The views of a scene show one set of named points, each view turned or mirrored, shifted and resized as a whole, with a little noise and some points left out.

Scene 1
View 1
Z_74: 10, -1, -9, -5, 10, -1, -9, 2, -4, -16, 1, -1, 2, -1, 3, 11, 15, 9, 9, 1, -4, -6, -4, -4, -8, 18, 15, -3, -2, -5, -1, 3, -20, -8
Z_789: -1, 3, 1, -7, 5, -3, 0, 2, -3, -4, -5, -8, 7, 5, -5, 3, 13, 8, 3, 3, 3, -4, 0, -2, -2, 5, 3, -6, 0, -2, 2, -8, -3, -5
Z_809: 7, -3, 1, 1, 8, -6, -2, -3, -4, -9, -5, -5, 5, 2, 4, 10, 16, 5, 10, 6, -1, 5, 5, -5, -2, 15, 5, 2, -8, -1, -2, 2, -9, -13
Z_615: 10, -5, 1, 2, 9, -6, -2, -4, -4, -7, -5, -5, 5, 2, 4, 11, 13, 7, 10, 3, -2, 2, 4, -6, -3, 16, 5, 1, -8, 0, 0, 10, -12, -12
Z_79: 7, -6, 6, 0, 9, -5, 0, -7, -3, 1, -7, -11, 6, 4, 1, 11, 13, 6, 5, 3, 2, 1, 6, -13, 2, 7, -5, 1, -10, 5, -2, -1, -4, -6
Z_367: 12, -5, -5, -7, 13, 1, -9, -1, -3, -7, 0, -6, 3, 0, 2, 13, 12, 9, 4, -3, -2, -11, -4, -12, -5, 11, 7, -3, -4, 2, -2, 1, -16, -1
Z_846: 10, -2, -4, -7, 10, -1, -5, -1, -4, -6, -2, -7, 3, 1, -1, 10, 10, 9, 4, -3, -1, -10, -4, -6, -6, 10, 8, -5, -2, 0, 1, 4, -14, -2
Z_473: 13, -6, 1, -1, 11, -4, -3, -5, -4, -3, -5, -7, 4, 1, 2, 12, 8, 8, 8, -1, -2, -5, 1, -9, -5, 12, 3, -1, -8, 4, 2, 15, -14, -6
Z_354: 4, -2, 2, -6, 8, -3, -1, -2, -3, -1, -5, -10, 6, 4, -3, 7, 10, 7, 2, 1, 2, -5, 0, -8, -1, 5, 1, -5, -4, 2, 1, -3, -5, -3
Z_423: -7, 3, 8, -9, 3, -5, 7, -3, -3, 7, -10, -14, 9, 8, -11, 0, 10, 7, -3, 4, 7, -4, 4, -5, 4, -7, -8, -8, 0, 3, 4, -15, 8, -2
Z_804: 4, 3, -2, -3, 5, -4, -2, 1, -4, -10, -4, -4, 5, 3, -1, 5, 14, 7, 7, 4, 0, 0, 0, -1, -5, 12, 8, -3, -2, -4, 2, 0, -9, -11
Z_664: 4, 4, -9, -13, 8, 1, -8, 6, -3, -12, 1, -4, 3, 1, -4, 6, 13, 11, 3, -2, -1, -13, -8, -3, -8, 9, 13, -9, 3, -5, 2, -6, -14, -2
View 2
Z_74: 2, -4, 2, 14, 21, -3, -21, 14, -7, -15, -11, -1, 2, -6, 4, -2, -2, -15, 16, 6, 6, -20, -9, 4, 14, -3, 25, -1, -6, 11, 0, 17, -5, -15
Z_354: 2, 3, 5, -3, -11, -17, 5, 3, -2, 0, -3, -1, -1, 2, -7, -1, 17, 2, 2, -2, 2, -5, -4, -9, 16, -4, 6, 4, 8, 1, -2, 17, -1, -6
Z_664: 7, -1, 11, 3, -3, 4, -12, 15, -1, -19, -19, -8, 1, -2, -3, -2, 11, -11, 17, 5, 7, -8, -2, 5, 1, -2, 12, 0, -10, -4, -3, 20, -5, -26
Z_789: 6, 0, 8, -4, -15, -13, 6, 17, 2, -2, -3, -10, -8, 0, -8, -3, 13, 0, 2, 7, -2, -3, -5, -11, 2, -6, 4, 5, 4, 0, -5, 13, -5, -10
Z_846: 1, 3, 6, 3, 0, -7, -7, 2, -6, -11, -12, 3, 5, 1, -2, -1, 15, -7, 12, -6, 8, -10, -2, 2, 17, -1, 13, 0, -1, 1, 0, 21, 0, -15
Z_473: -6, 4, -1, 11, 13, -12, -7, -6, -9, -6, 4, 7, 10, 2, -1, 3, 10, -6, 7, -12, 9, -16, -6, -1, 27, -5, 20, 5, 6, 14, 3, 20, 5, -5
Z_804: 3, -3, 4, 4, 4, -10, -4, 17, -1, -3, 3, -10, -4, -3, -3, -1, 2, -6, 5, 9, 0, -12, -10, -9, 5, -9, 16, 5, 3, 11, -3, 11, -5, -7
Z_615: -2, -1, -4, 10, 17, -19, -5, 6, -7, 2, 10, 3, 2, -3, 0, 2, 1, -4, 2, -1, 1, -18, -11, -8, 23, -8, 21, 4, 10, 19, -1, 11, -2, 5
Z_79: 2, 2, -1, -2, -2, -31, 8, -2, -4, 9, 3, 7, -3, 1, -4, 0, 13, 6, -6, -4, -4, -7, -7, -12, 30, 0, 8, 2, 16, 7, -3, 13, -2, 10
Z_809: 3, -3, -2, 6, 12, -21, -5, 12, -4, 4, 4, 0, -6, -6, 0, -2, -2, -3, 2, 7, -4, -16, -13, -11, 21, -5, 17, 1, 9, 15, -2, 9, -6, 6
View 3
Z_789: -3, -8, -8, -4, -1, -5, -12, -1, -1, 1, 7, -14, 6, 6, 0, 9, -2, 17, -9, 8, -3, 1, -4, 3, -2, 8, -21, 12, 8, 1, -4, 6, 11, -16
Z_664: 12, -6, 6, 5, 12, 9, 0, -10, 4, -1, 15, -11, 14, -11, 21, 1, 1, 13, 4, 9, 4, 13, -14, 10, -6, -2, -24, 6, 7, 9, -5, -2, -5, 1
Z_615: -22, 7, 9, 14, -1, 9, -3, 16, -12, 15, -15, -11, -5, 11, 17, 0, 10, 12, -22, -1, 0, 4, 1, -12, 1, -4, -2, 6, 17, 13, -12, 1, 11, 3
Z_367: 4, 13, 13, 14, 14, 11, 0, -3, -11, -2, 3, -9, 2, -9, 19, 6, 11, 13, -5, 10, -1, 3, -7, -11, -10, -1, -4, 5, 11, 9, -14, 5, 3, 10
Z_846: 5, 8, 6, 10, 12, 8, 4, 1, -5, 3, 1, -9, 7, -6, 16, 4, 6, 12, -4, 5, -2, 5, -6, -7, -5, -2, -7, 5, 10, 12, -10, 7, 1, 3
Z_74: -5, -1, 19, 17, 7, 19, 0, 1, -3, 8, 2, -10, 5, -4, 34, -5, 12, 12, -9, 3, 8, 16, -11, 3, -2, -8, -15, 4, 16, 15, -11, -10, -4, 13
Z_79: -16, 12, 0, 4, -4, -2, -12, 7, -18, 3, -11, -14, -10, 11, -3, 14, 9, 17, -23, 6, -6, -11, 2, -20, -7, 7, 0, 12, 12, 0, -13, 11, 22, -5
Z_804: -13, -7, 2, 5, -4, 5, -6, 7, -1, 10, -1, -13, 4, 9, 15, 1, 4, 14, -14, 2, 2, 9, -5, 3, 2, -1, -19, 10, 13, 9, -6, -2, 7, -5
Z_354: -2, 5, -3, 1, 4, -2, -6, 1, -8, 1, -1, -11, 3, 3, -1, 11, 2, 16, -10, 8, -5, -4, -2, -9, -5, 5, -7, 11, 9, 2, -9, 11, 11, -9
Z_809: -24, 0, 8, 10, -5, 8, -13, 11, -11, 10, -11, -13, -6, 11, 16, 2, 11, 15, -25, 2, 2, 3, -4, -7, -1, 0, -10, 10, 17, 7, -10, -3, 15, 0
Z_423: 1, -5, -26, -18, -6, -22, -17, -4, -4, -4, 6, -15, 3, 11, -27, 23, -9, 21, -9, 11, -13, -13, 1, -2, -6, 20, -17, 19, 2, -10, -3, 22, 23, -33
View 4
Z_79: -17, -2, -1, 9, -22, -13, -8, 1, -4, 5, -14, -9, 12, -7, 2, 5, 17, 4, 6, -10, -5, -13, -1, 10, 5, 13, 11, 10, 21, -6, 1, -1, 4, -12
Z_809: -9, 0, 5, -12, -16, -9, -15, -14, -10, 4, -10, -13, 10, -6, 4, 3, 11, -11, 12, -11, 2, 3, -11, 15, -4, 1, 10, 3, 16, -5, 1, -10, -1, -10
Z_367: -10, 0, 1, -10, -9, -21, -15, 3, -1, 7, -16, -10, 7, -8, 1, -6, 3, 7, 8, -8, 17, 11, 5, 7, -12, 12, -6, -10, 4, 2, -16, -2, 22, -13
Z_354: -14, 1, -5, 13, -8, -11, -5, -2, 1, 3, -8, -9, 2, -7, 2, 2, 5, 6, 4, -8, 4, -2, -5, 2, 7, 13, -1, 1, 13, 4, -6, -2, 10, -10
Z_789: -12, 6, -9, 15, 3, -4, -2, -6, 1, -3, -1, -12, -5, -7, 3, 4, -3, -3, 7, -6, 2, 5, -16, -2, 11, 5, 3, 0, 11, 7, -7, -5, 8, -8
Z_804: -7, 1, -1, -4, -3, -6, -11, -19, -4, 2, -6, -14, 1, -6, 4, 0, 0, -9, 10, -10, 10, 11, -15, 7, 0, 2, 0, -5, 9, 4, -4, -10, 2, -6
Z_846: -11, -2, 0, -5, -6, -16, -12, -6, -1, 7, -13, -11, 3, -7, 0, -4, -1, 6, 7, -10, 18, 11, 0, 5, -7, 13, -11, -12, 4, 7, -13, -2, 15, -8
Z_615: -11, -7, 6, -12, -19, -9, -17, -20, -9, 11, -15, -12, 13, -6, 2, 0, 12, -4, 10, -14, 9, 2, -4, 19, -7, 7, 1, -1, 15, -3, 3, -10, -3, -6
Z_423: -18, 9, -17, 47, 3, -2, 10, 4, 7, -6, 3, -8, -8, -8, 3, 9, 3, 8, -2, -4, -12, -14, -16, -11, 31, 15, 6, 12, 19, 9, -3, 2, 6, -9
Z_473: -13, -10, 6, -9, -18, -17, -13, -12, -6, 15, -20, -10, 13, -7, 0, -5, 9, 11, 6, -14, 18, 3, 6, 16, -11, 17, -12, -7, 8, 2, -5, -3, 6, -8
Z_664: -4, 7, -7, -7, 11, -13, -10, -4, 2, -1, -5, -13, -8, -9, 3, -6, -14, -1, 9, -6, 21, 23, -10, -3, -6, 4, -11, -16, -3, 13, -21, -4, 24, -10
View 5
Z_789: -5, 7, -6, -1, 3, -2, 12, -4, 2, -9, 5, -6, -1, 0, 6, -2, 10, -1, 8, -13, 6, 4, 12, 5, 7, 6, 1, 4, 12, -6, 10, -12, -2, -8
Z_79: 7, 22, 10, -2, 9, -14, 13, -6, -10, -29, 17, -11, -9, 5, -5, 2, 0, -11, 18, -13, -2, 0, 3, 0, 3, -3, -12, 0, -7, -12, -17, -7, -8, -16
Z_664: -1, 12, -6, 12, 8, 20, 0, 12, 5, -14, -5, -10, 8, -17, 5, 8, -2, 14, -13, -9, 15, 3, 17, 13, 22, 15, 3, -1, 12, 11, 21, -9, 6, -12
Z_615: 9, 30, 11, 2, 10, -2, 8, 7, -12, -18, 11, -7, -9, 3, -2, 5, -8, -8, 5, -22, 3, 2, -4, -11, 5, -2, -18, -7, -9, -1, -23, -10, 11, -11
Z_846: 7, 20, 6, 8, 7, 12, 4, 11, -3, -26, 2, -8, 1, -12, 0, 9, -3, 4, -7, -11, 13, -1, 15, 4, 15, 8, -4, -9, -2, 6, 0, -2, 9, -17
Z_804: -2, 19, -1, 6, 8, 6, 6, 7, -2, -2, 4, -4, -2, -2, 6, 0, -4, 2, 0, -21, 6, 6, 0, -3, 9, 4, -9, -1, 7, 4, -1, -16, 11, -6
Z_354: 0, 10, -1, -1, 2, -2, 11, -2, -1, -21, 5, -6, -1, -1, 2, 0, 10, -3, 8, -12, 8, -1, 15, 4, 8, 6, 1, 0, 5, -6, 4, -4, -1, -13
Z_423: -9, -4, -7, -14, -5, -21, 23, -24, 1, -18, 11, -4, -3, 11, 5, -10, 31, -13, 24, -4, 2, 0, 26, 5, 0, 3, 12, 8, 11, -23, 14, -4, -17, -10
Z_473: 13, 28, 14, 5, 8, 7, 5, 13, -10, -33, 4, -8, -3, -10, -3, 11, -7, -2, -5, -16, 10, -3, 7, -6, 11, 3, -11, -17, -13, 5, -17, 2, 14, -17
Z_367: 12, 24, 9, 9, 13, 12, 0, 12, -4, -34, 4, -15, 1, -15, -2, 14, -10, 6, -6, -9, 10, -1, 13, 11, 19, 9, -8, -5, -6, 7, -1, -3, 0, -20
Z_74: 7, 27, 5, 17, 16, 22, -5, 20, -1, -11, 0, -11, 1, -16, 3, 13, -21, 12, -14, -19, 10, 5, -1, 4, 20, 9, -13, -5, 2, 18, -1, -16, 15, -10

In a view up to two points have been moved. Name them for each view, in the order of its rows, or write -.
view 1 -> Z_473
view 2 -> Z_846
view 3 -> -
view 4 -> -
view 5 -> Z_615, Z_354

Scene 2
View 1
Z_721: 7, -1, -3, 3, 6, -9, 5, -1, -8, 8, -5, 4, -10, -3, 0, -1, 12, -11, -6, -2, 5, -1, 1, -2, -8, 1, -2, 5, -4, -8, 0, -10, 0, -4
Z_92: 5, -1, -13, -10, 7, -4, 1, 10, -16, 11, -6, 0, -4, 1, -4, 12, 14, -4, 7, 4, 5, 1, 0, -9, 1, 7, 6, 7, -2, -10, 5, 7, 1, -4
Z_836: 5, -4, -7, -11, 13, -2, 2, 10, -18, 14, -6, -5, -9, 6, -6, 10, 7, -6, 5, 4, 13, 3, 0, -3, 1, 1, 7, 4, -2, -5, 8, 12, 4, -4
Z_76: 5, 21, -29, -19, -2, -11, -7, 39, -19, 15, 2, 8, 18, -8, -4, 26, 25, -1, 0, 1, -5, 0, 0, -16, 10, 16, 8, 10, -5, -18, 0, 0, 4, -7
Z_178: 8, -5, -3, -4, 9, -3, 4, 4, -14, 11, -5, 0, -8, 3, -2, 3, 7, -8, 0, 1, 10, -1, 3, 1, -2, -2, 5, 3, -3, -7, 3, 0, 1, -4
Z_412: 7, 12, -4, 0, 4, -14, 3, 11, -6, 13, 0, 8, -3, -6, 1, 3, 12, -15, -15, -8, 5, -2, 2, 1, -6, -2, -1, 3, -7, -8, -3, -16, 4, -4
Z_727: 6, 1, -2, -6, 10, -6, 3, 8, -12, 14, -3, -1, -9, 2, -3, 6, 7, -12, -3, -1, 12, 2, 1, 0, -3, -1, 4, 4, -4, -5, 4, 1, 5, -4
Z_897: 15, -8, 13, 8, 6, -1, 5, -4, -9, 5, 2, 4, -8, 0, 3, -9, 1, -15, -8, -4, 8, -8, 10, 15, -8, -14, 2, -4, -7, -8, -5, -19, -1, -6
Z_562: 3, 5, -9, -9, 11, -10, 4, 10, -10, 15, -6, -1, -9, 0, -5, 9, 12, -12, -4, -2, 12, 5, -4, -6, -2, 3, 2, 6, -3, -5, 6, 4, 6, -2
Z_957: 10, -2, -10, -13, 7, 2, -2, 18, -22, 12, -1, -1, 3, 3, -4, 14, 8, -3, 8, 4, 6, -3, 5, -1, 6, 0, 12, 2, -3, -12, 2, 5, 1, -6
Z_971: 2, 0, -10, 0, 8, -12, 6, -2, -7, 11, -10, 2, -14, -2, -1, 3, 15, -10, -5, 0, 6, 4, -4, -9, -8, 8, -4, 9, -2, -6, 4, -1, 1, -3
Z_144: 10, -7, 3, -8, 10, 3, 2, 8, -17, 12, -1, -2, -6, 6, -3, 4, 3, -9, 3, 1, 13, -3, 6, 6, 0, -8, 9, -1, -4, -7, 2, 1, 2, -5
Z_544: 10, 7, 1, -8, 7, -6, 0, 18, -14, 14, 4, 3, 0, 0, -1, 5, 5, -14, -9, -5, 11, -2, 5, 7, 0, -8, 6, -1, -7, -8, -1, -10, 6, -5
View 2
Z_562: -10, -7, 0, 7, 2, -1, -6, -13, -3, 4, -3, 6, -1, -9, 1, 18, -8, 1, 12, 2, -4, -4, 8, -5, 9, -8, 12, -1, -3, -12, 1, 12, 6, 2
Z_897: 7, 4, 19, -2, 11, -5, -5, 24, 13, 4, 4, 16, -7, 17, 24, 23, -6, 9, -1, -7, 8, 10, 6, -7, -7, -24, -15, -5, -1, -4, -6, -8, -4, -3
Z_727: -7, -4, 3, 7, 4, -2, -5, -8, -1, 4, 0, 8, -2, -2, 6, 18, -5, 4, 7, 1, -1, 0, 6, -6, 3, -13, 5, 0, -3, -13, -3, 5, 4, 4
Z_721: 0, 3, 9, -1, 3, -1, -7, 2, 1, 7, -1, 6, -6, 1, 11, 18, -7, 3, 11, -6, -1, -1, 8, 1, 3, -13, 3, -4, -2, -9, 1, -1, 0, -5
Z_836: -13, -1, -4, 15, -1, 1, -1, -24, -13, 4, 8, 6, 1, -7, -2, 17, -5, 2, 5, 6, -3, -4, 3, -8, -4, -12, 13, 9, -6, -19, -6, 0, 7, 12
Z_544: -2, -13, 4, 11, 8, -7, -10, 8, 3, -1, 8, 10, -6, -3, 14, 18, 9, 6, 5, 1, -1, 6, 6, -14, 5, -9, -6, -3, -2, -8, -6, 9, -5, 8
Z_92: -7, 4, -5, 7, -5, 2, -7, -18, -14, 7, 5, 0, -4, -12, 2, 16, -1, -1, 13, -2, -7, -8, 6, 3, 2, -5, 14, 4, -5, -17, -1, -5, 2, 4
Z_957: -6, 2, -6, 13, -3, 0, -7, -11, -14, 4, 14, 2, -4, -9, 5, 15, 8, 2, 6, -1, -6, -3, 3, -4, -5, -5, 7, 8, -6, -16, -7, -8, -3, 10
Z_971: -6, 4, 6, -4, 0, 1, -6, -10, 1, 10, -10, 6, -3, -5, 4, 17, -18, 0, 17, -4, -3, -7, 11, 7, 10, -11, 14, -6, -2, -12, 6, 5, 7, -10
Z_76: -4, -16, -22, 13, -9, -5, -22, -10, -21, 3, 13, -13, -10, -40, 6, 7, 31, -7, 29, -8, -23, -10, 9, 6, 20, 23, 15, -2, -3, -16, 4, 9, -14, 10
View 3
Z_721: -7, 2, -3, 0, -2, 5, -5, 1, 11, 3, 4, 6, -2, 1, -3, 1, -1, 4, -3, 1, 7, 12, -8, -6, -8, 0, -4, 5, 2, 3, -1, -6, 4, 2
Z_971: -8, 6, 0, -5, 4, 6, -5, 4, 10, 2, 9, 9, -6, -1, -6, 4, 0, 1, -2, 1, 1, 9, -9, -3, -12, -1, 0, 8, 1, 0, 0, -5, 6, 0
Z_76: -4, 4, -6, 22, 5, -2, -11, 9, -8, -7, 7, -6, -4, -1, -5, 13, -19, 26, 5, -1, -7, 2, 1, 7, -6, -9, 13, 8, 12, -8, 8, 4, 19, -5
Z_412: -5, -4, -7, 8, -1, 2, -4, 3, 10, 1, -2, 4, 4, 5, 0, 4, -2, 7, -2, 3, 4, 8, -8, -6, -12, -5, -5, 4, 8, 3, 3, -3, 6, 4
Z_836: 0, 7, -5, 0, 0, 7, -2, -3, 2, 3, 5, -2, -17, -7, -6, 5, -4, 3, 0, -8, 6, 6, -6, 9, -9, 7, 15, 5, 3, -3, 1, 2, 0, -1
Z_92: -5, 9, -2, 3, 0, 6, -7, 2, 0, 1, 10, 1, -12, -5, -8, 4, -9, 10, 0, -3, 4, 10, -4, 3, -3, 3, 9, 7, 1, -4, 0, -3, 8, -4
Z_544: 1, -4, -12, 10, -6, 3, -2, -3, 6, 2, -7, -2, -2, 2, 1, 3, -4, 7, -2, -2, 10, 6, -6, 0, -10, 2, 2, 2, 8, 3, 2, 0, 1, 5
Z_957: -1, 4, -8, 9, -5, 5, -5, -2, -2, 1, 3, -5, -13, -5, -5, 3, -11, 11, 1, -5, 9, 7, -3, 6, -3, 6, 12, 4, 3, -2, 1, 0, 4, -1
Z_144: -1, 2, -9, 3, -7, 6, -2, -6, 5, 5, -1, -2, -11, -4, -3, 0, -4, 3, -2, -5, 14, 10, -6, 2, -6, 9, 7, 1, 2, 3, -1, -2, -3, 2
Z_178: -4, 4, -6, 1, -4, 6, -3, -2, 6, 4, 3, 2, -9, -2, -4, 1, -3, 3, -2, -3, 9, 10, -7, 0, -6, 5, 3, 3, 2, 2, -1, -4, 1, 1
Z_727: -2, 2, -6, 1, -2, 6, -3, -1, 7, 3, 1, 1, -8, -2, -3, 4, -2, 2, -1, -3, 7, 8, -8, 2, -10, 3, 5, 4, 5, 1, 1, -1, 1, 2
Z_562: -3, 3, -4, -1, 4, 5, -3, 2, 7, 1, 4, 3, -8, -2, -4, 7, -1, 3, -1, -3, 0, 6, -9, 3, -14, 0, 7, 6, 5, -3, 3, 0, 4, 1
View 4
Z_562: 6, -3, -2, -5, 0, 3, -3, -2, -2, 4, -3, -5, -5, 3, -4, 1, -1, 1, -5, -2, -3, 3, -7, 2, -10, -6, -7, -4, 2, 4, 2, 4, 9, -2
Z_178: 8, -2, -3, 1, -6, 8, -6, 1, 1, 3, 1, -4, -1, 9, -4, -2, 3, 0, -3, -6, 2, 2, -3, 5, -8, -2, -6, -7, -1, 5, -3, 0, 6, 0
Z_412: 3, 9, -2, -6, 0, 2, -3, -1, -6, 2, -5, 1, -3, 4, -2, -10, 3, -1, -5, -5, -1, 9, 0, 5, -17, 1, -5, -6, 5, 13, 1, 2, -3, -4
Z_727: 7, -2, -4, -2, -3, 5, -3, 0, 0, 3, -1, -4, -3, 8, -3, -1, 1, 0, -4, -4, 2, 4, -4, 5, -10, -5, -7, -6, 1, 5, 0, 2, 6, 0
Z_957: 5, -2, -9, 5, -7, 9, 0, -8, 4, 7, 8, -12, -6, 8, -3, -2, 1, 4, -2, -7, 8, -3, -2, 7, -9, -8, -1, -7, 0, 5, 2, 7, 10, -4
Z_92: 6, -4, -3, 2, -3, 8, -3, -5, 1, 8, 3, -10, -7, 3, -4, 0, 1, 4, -4, -6, -1, -4, -5, 0, -7, -5, -2, -5, 0, 3, 1, 5, 11, -5
Z_544: 4, 7, -8, -2, -4, 3, 0, -3, -1, 1, 0, -3, -3, 11, -2, -8, 1, -1, -2, -4, 8, 9, 0, 12, -15, -5, -6, -9, 2, 11, 2, 3, 1, -1
Z_897: 10, 6, -3, 3, -11, 8, -9, 8, 1, -4, 1, 3, 7, 16, -3, -12, 9, -4, 0, -11, 6, 10, 3, 10, -13, 5, -8, -12, 0, 12, -8, -7, -5, 4
Z_76: -6, 6, -7, 0, 6, 2, 6, -21, -5, 16, 4, -17, -18, -6, -1, -7, -2, 10, -7, -4, 1, -7, 0, 0, -15, -9, 6, -2, 8, 11, 11, 18, 8, -19
Z_836: 8, -8, -6, 1, -5, 6, -2, -4, 4, 6, 3, -9, -6, 8, -4, 5, -2, 2, -3, -3, 4, -1, -7, 5, -5, -10, -6, -6, -1, 0, 2, 5, 14, 0
Z_144: 9, -2, -8, 4, -9, 8, -4, 0, 4, 2, 4, -5, -1, 14, -4, -2, 3, 0, 0, -5, 8, 3, -3, 9, -8, -6, -6, -9, -2, 4, -2, 1, 7, 2

In a view up to two points have been moved. Name them for each view, in the order of its rows, or write -.
view 1 -> Z_836
view 2 -> Z_721, Z_957
view 3 -> Z_92
view 4 -> -
